Each row is a point on a landscape with many peaks, with its height.
A climber steps from a point to the highest of its 2 nearest points, and stops where none of them is higher. Distance is the straight distance between rows; heights are no part of it.
<692>: [110 146 166 100 141 130 187 174 132 138 161 132 104  76 114 138 143 141
  88 131 159 144 113 147 115 134 132 152 166 129 126  95 112 133  79 104
 122 119 107  91 159 144 125 116 149 158 157 155 122  91 149  97 165 146
 136 142 182 134 119 110 135 153  89 156 154 128  77 129 108]  (h 230)
<755>: [150 137  76 152 112  85 132 133 121  78 144 103 168 165 130 145 134 166
 123 127  98 124 118 147 148 124 142 170 156  86 118 103 173 174 113  75
 188 121  92 131 147 102 104 102 101  91 135 113  94  84 106 108 154 197
 131 117 135 121  85 109 152 128  75 133 187 138 103 120 161]  (h 423)
<794>: [116 153 119 117  64  80 155 203  92  92 153  72 158 152 153 165 139 115
 123 178 125 117 142 133  97 122 134 188 189 139  96 109 103  96 110 124
 124 149 155  67  85 133  73 105 146 128 173 156  96 141 133 100 108 220
 138  90 179 128  56 149 138 171  70 180 178  90 136 122 179]  (h 559)
<335>: [123 146 207  90 139 166 183 140 148 165 148 173  63  76  92 132 154 160
 116 117 181 160 114 169 113  86 158  93 149 113 128 106 139 144  95  96
  97 124  78 101 185 128 145 161 118 184 109 146 142  76 146 110 168  81
 151 170 148 158 172 132 112  93 106 158 123 144  66 127  86]  (h 183)
<817>: [127 100 120 138 133 153  97 108 129 150 119 155 110 101 144 109 113  74
 111 117 140 130 130 108 154 131 115 104 109 152 157 162  89  87 156 163
 113 125 161 140 103 156 139 119 167 147 136 127 167 155 133 150 108  87
 135  96 129 117 175 122 107 114 165  82 113 110 164 139 104]  (h 236)
<392>: [ 77 165 167  98 166 145 190 209 125 147 142 102 138 105 136 133  92 128
  88 136 153 132 128  96  87 232  78 176 133 162 146  98  94 134  44 162
  96 125 143 109 112 154 165 111 188 135 181 162 107 178 171 148 114 174
 104 120 214  97 117 109 145 221 120 135 102 120 102 156 114]  (h 517)
<594>: [107 127 183  95 168 163 148 153 139 168 143 155 118  77 111 129 111 110
  99 131 147 126 102 101 123 190 103 142 120 154 177 102 115 125  83 154
  97 103 132 129 144 168 188 122 176 157 150 146 120 134 162 138  93  94
 102 125 159 105 182 103 132 157 149 120  91 139 104 143  78]  (h 428)
<446>: [125 122 145 133 134 139 149 129 132 147 126 129 108 120 133 134 136 126
 130 105 150 131 130 136 117  99 127  98 119 125 111 151 123 125 140 120
 110 130 113 116 130 118 126 127 103 137 124 131 137 137 132 113 165 112
 140 158 131 133 116 132 114 121 122 122 137 123 116 129 133]  (h 179)
<215>: [168  98  36 160 122 106 116 124 141  75 121 143 151 160 147 110 119 143
  78 100 151 134 141 162 201 103 137 129 122  97 134 141 143 172 154  74
 184 119  87 176 128 113 101  83 116 100 129  93 154 122  96 135 186 147
 153  94 144 127 156 118 125  93  88  73 176 142 170 143 117]  (h 545)
<76>: [144 127 184 102 160 154 100 101 127 156 102 136 126 145  88 120 130 149
 195 145  79 128  92 108 102 150 125 117  94 134 133 114 169 141 137 137
 120 119 146 144 141 124 171 168 102 132  73 115 105 110 142 138  62  90
  78 162  50 120 138 149 139 114 190 171  69 150 109 104 125]  (h 255)
<244>: [130 156 148 103 132 103 162 149 130 111 165 126 137 113  97 139 143 177
 125 138 101 135  95 147 129 138 151 176 170  97 138  67 161 173  68  76
 167 121  89 106 187 129 115 125 125 128 131 135  92  40 140  94 147 171
 117 135 140 131 105 110 157 143  81 182 162 148  56 118 125]  (h 564)
<774>: [146 116 105 135 123 110 142 140 133 111 143 134 129 106 129 130 141 130
  90 128 130 139 119 151 162 103 137 148 149 112 123 118 125 127 122  93
 159 123 108 123 135 137 105 104 130 125 138 132 139  95 123 111 167 150
 156 108 154 133 132 105 127 113  96 126 173 133 127 126 124]  (h 562)
<969>: [122 140 198 108 158 175 167 136 154 160 119 165 103 128  93 120 131 192
 156  82 180 133 121 128 106 137 126  80 113  98 137 131 165 182 105 111
  94 128  68 127 197  94 151 162  95 149 104 126 120 127 156 140 171  79
 123 196 138 143 155 145 124 105 120 125 106 148  68 143 107]  (h 142)
<687>: [145 119 131 128 116 134 143 105 139 134 119 149  86 112 122 127 158 134
 134 120 159 150 137 171 118  40 167  88 122 110 100 147 139 118 149  89
 118 142  94 110 145 116 112 150  87 149  87 126 157 100 118 109 171 106
 162 152 108 164 134 147  98  62 112 149 142 134 121 114 128]  (h 170)
<371>: [120 129 198 102 128 162 115 100 122 179 131 145  63  81 112 125 145  76
 162 167 111 143 112 134  88  98 155  93 132 159 114 126 113  75 147 165
  86 125 170  92 104 146 170 163 131 178  97 148 135 115 125 108  71  66
 119 150  83 144 146 145 105 119 184 172  84 112 131  89 104]  (h 271)
<346>: [101 172 138 113  91  99 168 227  92  96 149  59 161 170 156 162 109 127
 131 161 129 114 147 117  73 166 100 190 162 148  92 106 102 119  94 138
 110 155 160  73  83 121  89 113 146 121 172 161  94 182 151 124 113 223
 120 101 186 107  51 153 144 203  87 180 149  90 122 132 179]  (h 616)
<192>: [157  90  44 136  84 104  85  93 133  96 125 136 115 102 145 106 148  86
  93 153 114 139 139 160 178  52 160 114 130 132 113 149 112  77 170 107
 151 130 143 141 106 145  91 125 127 129 111 122 179 101  85 131 128 122
 180  86  99 145 153 125  99  65 132 114 155 120 198 116 115]  (h 431)
<881>: [ 99 136  87 182 142 122 141 129 129 124 122  80 192 207 177 122  99 144
 132  65 155 113 166 117  99 136  92  93  98 130  93 160 118 167 164 141
 117 164 120 159  92  73 112 117  78  87 163 106 135 221 111 122 183 137
 116 157 134 101  79 141 131 164 100  67 134 122 163 152 169]  (h 363)
<809>: [162 125  84 127  99  69  83 107 129  86 151 134 150 124 106 140 142 138
 116 186  58 129 110 133 202 121 153 198 183  93 153  80 154 129 108 115
 200 112 120 135 147 155 105 121 147  91 128 120  98  47 110 126  94 172
 152  78 114 145 142  86 156 103 119 147 163 150 123 115 117]  (h 440)
<27>: [ 97 131 187 139 144 167 128 100 145 167 108 167  91 137 140 116 126 136
 183  65 197 111 172 103  91 130 127  46  95 116 133 171 128 139 152 169
  55 136  96 122 151  71 150 162 107 141 110 128 135 201 135 151 156  48
 146 192 141 149 138 176  95 110 158  76  89 111 135 140 133]  (h 92)
<732>: [122 107 123 123 132 139  96 123 130 152 137 136 115  87 141 116 113  51
 102 151 114 135 118 101 152 153 119 149 127 165 156 137  76  60 132 180
 122 115 185 125  78 178 146 111 195 148 153 142 160 147 138 142  76 117
 129  63 140 109 175  99 122 142 165 106 115 106 170 129 106]  (h 263)
<513>: [172 104  54 152 114 100 101 109 128  79 120 139 153 154 124 125 129 152
 111 130 101 131 126 150 195 103 139 147 128  95 134 120 162 161 145  87
 185 115 105 171 146 126 107 108 112  97 109 100 128  87 100 138 147 154
 144  96 113 130 149 109 135  87 114 110 168 152 141 128 128]  (h 498)
<399>: [137 140 123 125 123  96 115 122 119 113 141  92 163 150 115 146 130 146
 164 156  46 122 107 119 119 140 126 171 143 120 123  98 163 138 115 119
 162 117 142 128 123 127 123 124 112  90 121 125  85  95 130 111  93 176
 103 125  94 118  77 116 152 145 125 169 140 138 107 106 163]  (h 334)
<36>: [138 112 102 137  93 118 106  81 120 133 106 110 112 127 148 128 161  99
 157 142 111 125 159 161  85  34 155  75 100 139  81 167 135  87 180 126
 122 150 153 119 112 121 114 147  79 128  87 125 139 130  89  99 117 111
 143 156  60 154  90 157 106  90 143 161 120 108 165  98 160]  (h 208)
<714>: [156 111 130 132 143 146 116 115 132 123 108 167 122 129 100 120 129 157
 132 119 131 132 113 129 165 120 127 121 110 111 152 130 154 149 137 107
 140 119 106 155 170 138 128 138 123 137  91 113 138  96 138 154 143 105
 123 125 106 136 175 125 131  80 141 127 126 163 109 136 106]  (h 675)
<867>: [130 106 102 166 126 152  96  85 140 129  78 190 113 146 154  99 120 130
 137  60 211 106 173 131 149 113 133  49  87 119 151 192 110 141 177 139
 105 144  95 158 135 100 113 132 135 134 110  96 184 181 117 173 168  59
 155 136 139 150 170 175  87  70 141  40 109 122 176 163 113]  (h 38)
<538>: [140  96  62 169 124 134  80  86 126 111  91 133 164 169 164 103 108 112
 133  96 117 110 154 118 160 126 103  93  84 144 143 176 116 135 186 142
 145 135 146 189 101 125 113 116 122  97 122  93 154 174 103 156 119 106
 118 102  94 114 139 145 117 116 152  66 114 126 192 146 134]  (h 270)
<628>: [160 123  86 148 120 104 112 106 122  90 125 116 160 166 116 141 127 176
 146 128  77 126 120 137 156 117 136 151 124  92 126 109 184 176 134  87
 182 114 103 157 156 109 116 122  91  93 105 100  98  82 110 126 139 171
 120 120  93 123 111 109 147 107 118 137 162 153 100 115 154]  (h 458)
<850>: [124 159 167 107 135 117 136 134 125 141 140  84 151 153 107 139 126 152
 192 140  51 129  97 122  77 149 128 145 129 128 101  91 170 148 114 114
 129 125 145 116 127 113 140 143  93 108 118 131  88 107 147  98  92 157
  86 174  83 111  58 130 151 164 131 192 111 134  86  97 169]  (h 304)
<775>: [121 140 171 119 150 153 177 145 145 153 137 137 107 120 116 132 135 163
 134  92 166 137 120 140 102 118 131  99 124 110 114 133 143 161 112 102
 107 128  84 113 165 102 134 135  94 142 125 132 124 128 149 111 185 111
 132 185 143 133 121 129 122 131 107 130 135 134  75 133 124]  (h 160)
<53>: [151 111 148 110 144 141  80  89 120 140 107 143 123 126 102 118 143 109
 175 165  68 125 101 116 120 119 131 125 104 142 134 122 148 108 154 144
 135 122 164 139 127 146 153 160 117 132  73 122 119 104 130 138  56 101
  97 125  49 130 145 140 129  99 192 169  85 143 136  99 117]  (h 234)
<106>: [126 130  91 140  82  86 139 170 109  95 146  80 153 139 151 154 146 114
 103 154 126 122 139 141 122 101 136 163 170 136  93 128 105  97 131 117
 141 135 145  97  86 131  85  97 132 118 164 146 121 132 111  99 132 194
 148  93 167 127  76 131 131 150  77 143 180 102 155 125 168]  (h 509)
<504>: [122 119 117 142 118 126 135 134 119 140 129 104 121 122 154 139 128  98
 114 122 136 128 142 132 119 102 124 114 126 147 104 160  98  95 153 141
 117 129 150 118  90 132 118 110 122 128 146 138 140 156 120 110 143 132
 140 121 137 121 102 125 119 142 120 118 142 109 148 127 151]  (h 201)
<501>: [149 103 115 160 142 167  59  74 120 128  59 192 133 155 122  96 110 129
 162  89 163 103 138 102 154 152 118  83  75 134 172 177 132 131 175 153
 122 133 128 179 151 125 128 152 149 131  84 100 165 164 126 203 100  58
 111 131  97 143 185 179 113  72 182  68  80 148 165 161 106]  (h 14)
<413>: [139 125 172 116 131 155 150 118 146 148 124 173  75  98 102 127 155 148
 133 119 167 150 124 161 126  70 156  87 130 110 122 136 140 130 129  98
 104 134  91 113 168 128 132 160 107 166  89 132 153  91 137 124 163  84
 153 155 119 163 164 143 104  67 122 147 124 145 100 125 104]  (h 163)
<764>: [148 133  97 125 105  70  83 112 119  97 145 104 172 142 118 149 129 119
 136 199  34 118 109 104 169 157 122 212 172 111 157  92 141 116  98 150
 184 112 156 128 104 161 119 115 161  77 141 124  84  90 123 130  56 181
 123  68 114 130 113  93 156 144 136 150 137 138 133 116 140]  (h 397)
<959>: [ 92 150 120 140 150 128 184 204 119 113 142 100 156 139 154 131  99 142
  81 108 166 128 139 108 120 195  77 170 136 136 129 125  86 144  85 139
 125 134 128 121 109 127 120  96 167 116 190 142 123 181 152 142 165 194
 119 109 217 104 104 108 147 205  92 108 141 116 127 168 129]  (h 615)
<466>: [ 87 139 108 169 145 136 155 152 123 138 128  98 160 173 175 126  96 135
 109  65 184 119 163 115 113 144  91 106 111 137 106 165  89 150 148 151
 105 153 121 142  89  91 116 107 114 108 177 121 143 220 127 127 187 142
 130 143 174 105  99 129 124 178 100  62 133 110 155 164 147]  (h 338)
<537>: [154 136 103 123 123  83 104 120 126  89 150 129 161 137  98 149 122 159
 121 171  68 120 108 115 193 165 135 206 162  85 168  68 169 172  86 116
 196 103 111 142 169 145 125 110 154  91 137 108  80  50 125 131 106 178
 125  82 119 128 141  82 171 130 125 146 148 159  83 127 127]  (h 477)
<623>: [154  91  82 139 109 146  56  61 122 117  77 168  95 114 131  91 149  72
 146 142 130 118 148 131 138  77 136  73  86 151 139 182 113  75 183 146
 123 147 170 143 117 136 119 162 137 152  78 111 180 135 101 174  82  69
 137 107  64 153 172 160  90  60 189 109  92 116 192 127 112]  (h 369)
<465>: [105 131 213  79 159 177 149 146 147 170 145 181  93  51  94 131 118 107
  90 140 175 130  98 115 123 168 124 123 131 157 183  90 121 110  81 152
  77  97 122 124 169 171 203 144 180 188 140 148 132 111 153 136  79  58
 108 131 155 113 220 106 120 134 154 132  80 138  97 138  47]  (h 393)
<288>: [122 139 179 113 107 137 142 110 124 165 133 132  78 102 116 139 157 114
 165 141 123 148 129 162  79  52 171  82 137 133  83 134 130  99 150 122
  94 136 130  93 126 125 130 161  88 160  94 142 131 104 120  83 129  98
 136 183  87 157  99 155 109 109 139 187 116 118 109  94 133]  (h 690)
<498>: [128 121  61 179 127 110 124 117 128  97 114  85 191 200 164 129 113 155
 130  89 121 114 154 134 121 121 102 110  99 117 104 153 146 177 166 107
 154 143 109 171 106  86 111 109  74  81 141 102 127 175  97 122 165 151
 113 140 111 105  86 134 135 140  98  85 152 133 157 133 169]  (h 392)
<151>: [138 134  78 151 129  92 143 153 125  77 145 112 170 160 134 138 122 165
  99 123 114 122 121 130 167 162 115 182 153  90 135 104 145 176 100  89
 187 118  99 139 139 114 108  89 131  95 158 115 102 108 121 126 166 198
 125 100 165 112 103  97 158 154  78 111 176 140 112 141 145]  (h 391)
<269>: [131 117  65 149  94  93 140 166 124  86 139  96 147 136 158 136 135 116
  63 127 157 130 144 147 154 105 134 154 161 123 105 142  95 113 138 106
 153 129 127 121  86 122  90  78 137 117 174 133 145 142 101 107 167 185
 158  81 183 124 106 118 128 144  69 103 188 105 174 140 143]  (h 464)
<505>: [131 139 139 101 119  89  99 134 118 125 150  99 159 128 118 149 129  93
 144 205  39 121  99 102 130 178 120 212 170 145 148  86 127  90  87 167
 155 121 176  99  79 173 134 121 171  98 141 146  91 109 142 120  42 170
 111  73 121 129 108 107 151 171 142 176 117 127 143 110 137]  (h 360)
<791>: [116 130 169 115 113 145 119 112 112 172 138 116  72  89 136 135 134  64
 143 160 118 144 134 133  89  94 152 104 138 169 100 142  97  58 152 169
  88 130 187  91  81 151 147 142 130 163 122 155 133 135 124  98  94  95
 130 138 108 138 118 138 109 136 161 159 112  99 141  95 134]  (h 247)
<93>: [125 133 178 134 164 175 132 115 145 148  92 172 127 163  97 111 116 202
 180  67 183 119 130 102 119 166 115  74  90  99 149 146 173 181 132 129
  93 133  70 158 197  86 147 168 102 131  93 110 122 156 153 174 160  68
 114 192 125 147 164 165 126  95 143  90  91 158  95 152 118]  (h 124)
<543>: [ 89 125 150 161 137 158 106  79 135 160  99 154 110 154 168 106 113 114
 176  57 193  99 183  98  98 131 122  43  84 135 135 184 108 132 173 186
  69 150 119 136 120  81 139 148 118 127 121 114 144 225 121 154 147  54
 147 169 130 137 124 175  93 118 167  51  87 101 169 145 145]  (h 78)
<126>: [104 152 151 126 162 140 177 164 132 142 145 102 145 142 124 133 111 157
 134  95 136 127 117 110  93 174  93 133 122 126 116 121 131 163 102 119
 112 133 114 122 138 108 137 124 112 117 156 134 104 155 159 124 160 147
 106 174 159 104  91 119 142 181 104 122 127 133  83 142 142]  (h 254)
<57>: [116 142 166  94 124 118 123 156 113 153 151  95 129 108 123 146 122  74
 132 195  75 129 106 108 106 180 122 191 158 173 130  95 103  70  88 178
 120 126 191  84  63 177 150 120 180 132 149 162 112 134 149 114  52 154
 112  79 143 124 114 118 136 188 147 178 109 111 146 107 133]  (h 324)
<744>: [131 128 186 115 137 154 134 111 138 161 115 143  94 123 107 127 144 140
 176 123 122 136 118 134  93 100 137  83 113 126 113 138 145 129 140 129
  98 130 121 115 147 114 149 165  93 148  89 127 126 125 136 119 120  84
 118 182  85 145 123 151 115 104 154 160  96 130 106 111 124]  (h 678)
<800>: [161  97  99 143 137 142  72  86 119 115  87 158 137 141 117 110 124 119
 152 131 103 117 121 112 163 127 118 116  89 131 154 151 142 124 168 136
 144 121 144 172 141 141 130 142 129 119  84 104 143 121 123 169  94  98
 109 110  70 127 169 140 127  85 179 114 103 150 152 130 116]  (h 317)
<18>: [117 142 154 125  92 123 145 112 116 160 133 104  83 115 144 146 152  97
 149 135 148 142 159 164  65  42 179  85 133 141  61 154 119  81 168 132
  86 139 144  87 107 118 112 142  77 152 113 145 130 134 108  76 147 108
 146 184  99 153  78 158 112 120 122 173 136  98 124  97 159]  (h 638)
<875>: [140 151 104 129  97  63 104 127 112  87 149  90 176 158 121 156 129 145
 142 187  41 116 112 116 150 158 129 211 183  99 144  84 159 136  87 124
 185 118 133 116 121 138 110 112 143  75 147 123  68  84 122 117  78 203
 119  88 125 132  74 108 160 152 105 163 155 131 110 114 161]  (h 367)
<325>: [133 100  63 166 115 125  89  80 125 117  94 100 159 171 175 111 123  99
 143 111 108 106 166 129 119  98 107  80  80 149 113 186 119 122 189 146
 138 147 160 168  90 114 117 124  97  96 118 104 147 184  90 134 111 111
 121 122  76 120 101 153 118 120 150  90 107 111 199 128 164]  (h 249)
<464>: [152 105 109 119 125 111 101 123 141 112 147 166 123  80 108 119 136 107
  87 162 108 137 106 131 201 122 139 166 152 123 161  99 117 102 120 124
 160 112 131 141 150 171 116 122 173 138 128 133 150  75 132 143 117 123
 154  76 125 132 197  87 135  87 135 130 145 149 139 128  83]  (h 566)
<479>: [142 112  90 138  93 111 124  97 126 125 114 117 108 118 144 131 158 108
 124 132 140 136 151 173 108  27 168  87 116 124  82 158 134  96 171 102
 129 146 122 117 114 119 102 136  80 135  96 128 154 115  89  97 155 121
 166 145  94 153 105 150 102  76 115 146 154 116 156 106 149]  (h 190)
<387>: [100 136 175 135 165 166 138 114 145 166 112 145 127 160 127 113 112 162
 182  63 168 113 142  92  94 162 104  67  91 116 131 150 147 166 144 153
  77 143  92 142 154  80 151 158  95 122 120 119 115 194 149 152 152  69
 121 203 126 132 126 160 116 131 152  81  89 128 113 140 137]  (h 107)
<348>: [146 122  58 167 118  99 112 113 121  82 122  92 189 190 144 137 116 161
 137 115  83 115 137 129 145 131 113 141 114 105 117 131 166 179 150 101
 179 122 114 173 121  98 113 105  91  72 130  98 108 133  97 126 142 176
 110 120 105 108  94 115 146 134 107 105 161 142 137 125 168]  (h 422)
<725>: [112 133 141 127  93 124 134 138 101 153 140  87  92 112 155 146 131  74
 120 149 142 134 154 135  89  92 149 120 142 170  83 156  84  58 156 162
  92 134 187  92  67 143 116 119 125 150 147 157 132 155 118  94 123 127
 140 123 136 130  91 135 119 151 126 147 141  91 146 108 161]  (h 223)
<966>: [105 159 232  66 144 165 168 147 135 181 157 137  91  77  91 139 140 130
 151 154 115 141  87 143  85 141 142 122 152 152 127  77 131 124  87 137
  81 110 127  94 141 143 182 153 133 172 126 155 114  87 144  94  84  86
 102 172 121 123 137 130 128 158 146 190  85 132  77 109  90]  (h 325)
<750>: [139 141 169 108 169 150 110 110 132 150 105 122 150 170  82 124 107 180
 191 121  84 124  96  88 106 187 113 130  84 122 142 101 186 177 132 130
 123 116 129 165 157 112 168 160 100 113  91 105  91 121 154 152  91 106
  70 171  67 107 135 139 157 130 183 147  74 161  86 114 140]  (h 277)
<927>: [ 95 165 139 123 133 121 181 209 108 114 147  76 155 150 145 145 103 138
 114 131 139 122 136 108  86 187  87 177 145 142 103 113 103 136  85 135
 114 144 143  98 101 121 115 113 145 117 178 154 106 176 155 132 140 201
 112 123 194 104  70 129 144 209  92 150 139 111 109 146 159]  (h 676)
<618>: [148 119 153 130 146 150 116 104 134 136  98 150 120 146  99 123 137 167
 173 116 120 129 114 123 122 115 127  96  98 114 133 140 163 152 145 117
 122 128 110 146 164 116 139 159  95 132  77 109 124 114 137 146 126  98
 107 162  81 138 142 146 127  86 155 144 105 153 107 123 125]  (h 735)
<242>: [137 102 105 159 125 153  73  72 130 129  70 180 114 148 144  96 126 112
 161  85 171 103 162 118 135 113 124  52  77 135 151 193 115 120 181 152
 109 148 128 157 131 110 122 149 130 133  91 102 170 176 113 180 121  57
 135 135 102 151 159 178  94  73 170  67  87 121 181 148 122]  (h 25)
<90>: [148 102  89 159 138 141  95  93 127 114  86 148 151 166 139 110 113 143
 143  96 128 113 141 119 158 129 108  97  82 123 144 162 140 154 175 124
 141 132 120 180 135 118 120 131 110 108 100  94 143 150 120 158 139 102
 116 130  95 123 146 144 123  97 150  83 118 144 152 143 129]  (h 292)
<718>: [128 157 136 106 131  89 142 141 127 102 161 116 155 125  96 147 128 171
 128 162  74 124  98 119 149 176 133 203 172  95 159  60 162 171  57 102
 175 112 106 115 175 141 124 115 150 106 145 126  73  51 143 111 116 182
 108 110 139 125 106  97 167 159 100 173 147 151  63 123 129]  (h 520)
<304>: [ 91 149 181  86 172 153 163 177 133 169 146 121 128  95 120 136  98 106
 105 142 129 128 107  95  95 229  90 174 124 169 162  90 107 122  53 171
  92 114 152 119 108 165 195 117 185 142 167 157 111 160 168 138  80 133
  94 118 180  97 148 103 143 204 145 134  83 130 111 140 101]  (h 473)
<519>: [111 133 137 128 145 134 181 174 130 132 145 126 116 101 139 133 130 134
  76 103 182 138 130 135 127 140 114 141 143 125 122 131  98 135 103 111
 120 125 109 109 135 127 121 101 144 140 169 144 131 137 144 114 188 154
 143 135 196 122 121 107 130 160  90 110 160 118 105 149 119]  (h 257)
<95>: [114 147 159 120 145 131 155 148 130 147 140  92 140 144 124 139 122 141
 160 118 100 125 115 120  85 146 113 130 125 136  99 121 142 141 118 123
 116 131 135 112 121 114 136 131  99 115 136 138 105 143 147 108 129 142
 104 174 120 112  73 130 139 167 119 155 121 128  93 119 158]  (h 276)
<177>: [151 114  81 121  88  75  94 111 130  95 161 135 134  93 119 130 156 111
 102 185  71 140 110 144 184  86 163 174 184 118 129  94 126  86 126 110
 179 127 132 119 123 163  91 130 146 112 127 138 128  58 105 113 102 157
 172  82 116 154 141  97 132  90 117 149 170 135 153 108 114]  (h 429)
<824>: [130 157 143 111 159 130 161 146 136 122 147 114 149 148  88 134 111 203
 149 109 101 129 100 116 121 182 118 151 121  93 137  81 182 206  82  91
 152 115  92 141 193 104 140 131 110 116 130 114  86  80 155 124 155 156
  86 160 123 102 111 107 165 153 110 150 134 160  39 127 139]  (h 326)
<961>: [115 127 141 108 120 123 116 157 121 147 146 105 123  97 139 135 112  58
 101 176 106 136 118  99 129 179 115 183 149 175 143 115  76  53  97 190
 121 122 195  98  58 184 144 109 208 142 163 159 137 155 146 131  66 152
 127  48 165 117 148  99 132 181 147 138 116  98 164 122 122]  (h 295)
<61>: [ 95 153 230  59 158 174 171 156 142 179 156 148  95  63  89 141 129 120
 118 155 139 131  85 129  94 177 130 133 143 162 155  68 125 123  64 149
  75  98 128 105 145 159 209 145 159 175 141 156 113  98 151 111  69  75
  96 155 147 109 173 113 129 168 148 172  74 137  80 122  63]  (h 355)
<512>: [111 118 123 155 115 146 116  88 137 149 102 164  77 116 165 112 122  99
 117  73 218 125 184 131 132  89 146  48 101 126 139 197  90 109 174 154
  82 138 115 127 113 101 119 125 136 153 127 118 180 186 112 144 179  60
 171 140 151 144 155 158  84  89 142  51 118  94 168 143 120]  (h 51)
<717>: [139 147 165 103 159 143 136 127 135 136 127 120 144 155  76 131 111 201
 173 118  89 130  94 106 119 173 121 135 106 105 138  88 189 195 107 105
 138 112 105 153 183 108 154 150 100 121 102 106  90  86 154 134 120 126
  77 164  87 108 130 121 159 134 148 160 105 165  53 118 135]  (h 301)
<414>: [136 100  92 151 111 128  91  64 126 126  83 116 123 155 159 111 149 101
 164 122 121 108 173 141  93  66 128  58  72 142 101 189 133 106 188 144
 120 157 153 141 113 107 120 147  83 119  85 109 140 167  91 132 111  91
 129 152  53 146  99 165 106  91 158 122  94 104 185 113 161]  (h 228)
<339>: [152 106  40 160 104  90 125 141 135  78 136 112 160 153 157 126 129 128
  74 115 136 130 139 158 177 103 135 144 148 109 114 142 124 144 146  88
 176 123 108 150 102 114  96  77 118  97 154 114 143 132  92 115 169 171
 155  85 158 121 118 114 127 121  75  88 187 125 178 137 135]  (h 501)
<431>: [167  94 101 132 134 149  49  66 111 117  69 167 119 133 109  96 141  96
 168 154 101 117 121 117 140 107 130 108  84 145 149 160 136  96 179 146
 140 135 170 159 135 143 135 167 130 139  60 108 152 118 116 184  55  79
 104 109  45 142 176 156 112  71 202 131  81 142 171 121 110]  (h 341)
<80>: [109 150 201  81 142 148 192 165 141 158 162 155  81  57  96 137 149 150
  97 132 167 154 105 160 111 117 147 124 162 131 133  87 121 139  74 103
 105 116  93  94 181 147 145 139 139 181 139 155 129  71 146  92 157 105
 137 158 166 141 150 114 128 134 102 167 130 138  63 124  81]  (h 205)
<214>: [156  87  53 139  94 127  69  74 129 107  99 157 101 101 142  93 142  68
 110 146 128 134 145 146 170  64 149  89 103 144 134 173 102  72 180 130
 135 140 162 151 108 143 104 141 142 146 100 114 193 121  95 160 107  92
 164  86  82 146 175 139  91  56 162 104 123 114 201 126 105]  (h 396)
<983>: [160  90  64 125  99  95  69 106 146  90 144 158 131  87 121 107 139  85
  79 178  87 137 113 130 227 110 154 168 159 122 156 109 109  79 138 130
 173 113 150 152 127 171 101 123 174 126 132 130 165  83 114 153  99 132
 170  56 109 134 196  86 126  81 143 111 150 138 178 124  83]  (h 519)
<380>: [ 74 154 144 120 153 143 189 220 119 131 137 107 136 109 159 128  88 124
  61 121 184 136 145  97 108 219  74 172 133 155 149 119  66 123  63 169
 100 130 145 115 100 157 141 101 206 137 193 156 126 192 164 152 137 191
 118  92 238 103 129 103 147 219 113 112 119 101 127 169 110]  (h 560)
<157>: [121 151 112 133 156 117 164 160 127  99 150 107 166 153 115 136 107 185
 117 111 117 125 114 112 133 197 101 174 133  95 139  92 157 198  81  94
 162 120  99 136 167 108 126 107 128  98 155 118  89 109 145 129 170 186
 101 136 159  97  98  97 165 176  92 124 154 150  67 143 142]  (h 356)
<4>: [ 98 134  84 172 132 123 166 179 122 106 132  94 165 171 179 130 105 138
  69  72 204 128 162 131 126 139 104 130 129 129 103 162  77 156 140 124
 125 150 114 135  82  90 100  83 124 114 193 124 148 204 121 119 204 177
 137 115 204 105 101 125 133 184  69  69 162 109 164 169 138]  (h 313)
<622>: [113 147 223  84 138 166 138 124 126 189 141 125  81  94 108 134 137  98
 174 161 101 142  99 137  73 129 146 104 137 162 106 107 127 100 124 160
  75 121 163  91 101 138 182 158 119 163 113 151 116 120 137  93  68  80
 105 176  95 132 119 145 120 153 170 185  77 116 109  94 114]  (h 294)
<782>: [112 140 101 146 129 120 187 193 122 103 137 102 143 141 156 139 129 139
  61  95 203 133 145 142 121 133 121 153 150 117 102 136  94 149 117  94
 133 138 104 105 112 102  98  85 129 130 185 140 135 157 129 109 210 189
 145 125 213 114  95 120 138 172  59 103 181 108 128 156 139]  (h 285)
<890>: [ 90 135 148 153 121 144 124  86 130 167 113 130  80 137 177 121 119  91
 143  76 207 120 196 115  90 101 142  51 101 137 115 196  89 105 172 184
  59 141 134 117  97  90 133 130 113 142 135 132 148 218 112 128 165  62
 156 163 144 132 119 162  97 130 148  67 108  85 162 136 152]  (h 65)
<609>: [147  98  66 125  81  88  88 113 136  98 156 133 115  78 136 115 152  80
  76 176 104 147 121 148 194  75 167 152 168 135 120 118  98  54 145 121
 161 125 150 124 103 164  88 124 156 132 135 141 169  83  98 124 117 141
 188  70 120 148 160 100 112  83 124 124 170 116 186 112 107]  (h 472)
<19>: [138 135 119 120 128 102 159 153 133 102 157 135 134 108 116 133 144 157
  92 132 129 137 107 152 153 123 143 174 168  98 135  88 142 156  89  76
 174 120  93 110 167 134 106 108 134 125 138 136 111  65 132 103 170 173
 146 116 163 135 121  98 146 128  76 147 179 141  90 129 120]  (h 617)
<514>: [159 105 123 125 138 141 110 120 141 117 118 187 111  97  98 113 132 133
  98 139 141 140 109 138 192 113 139 134 129 117 163 117 141 124 130 109
 144 117 111 153 178 160 125 137 155 154 100 123 161  80 137 162 137  98
 145  98 121 141 216 113 130  60 137 125 131 169 122 140  81]  (h 622)

For each start below, name the point where the climber stops.
<242> => <927>
<387> => <927>
<966> => <927>

Call two points neighbours if one is among the 2 nearest of the other. Go from one point of each pair to the other, from neighbour to neighbour, staying as high as possible. Name the lowest point that can't be avoided.
<19>, <288> => <177>
<618>, <288> => <744>
<927>, <215> => <269>
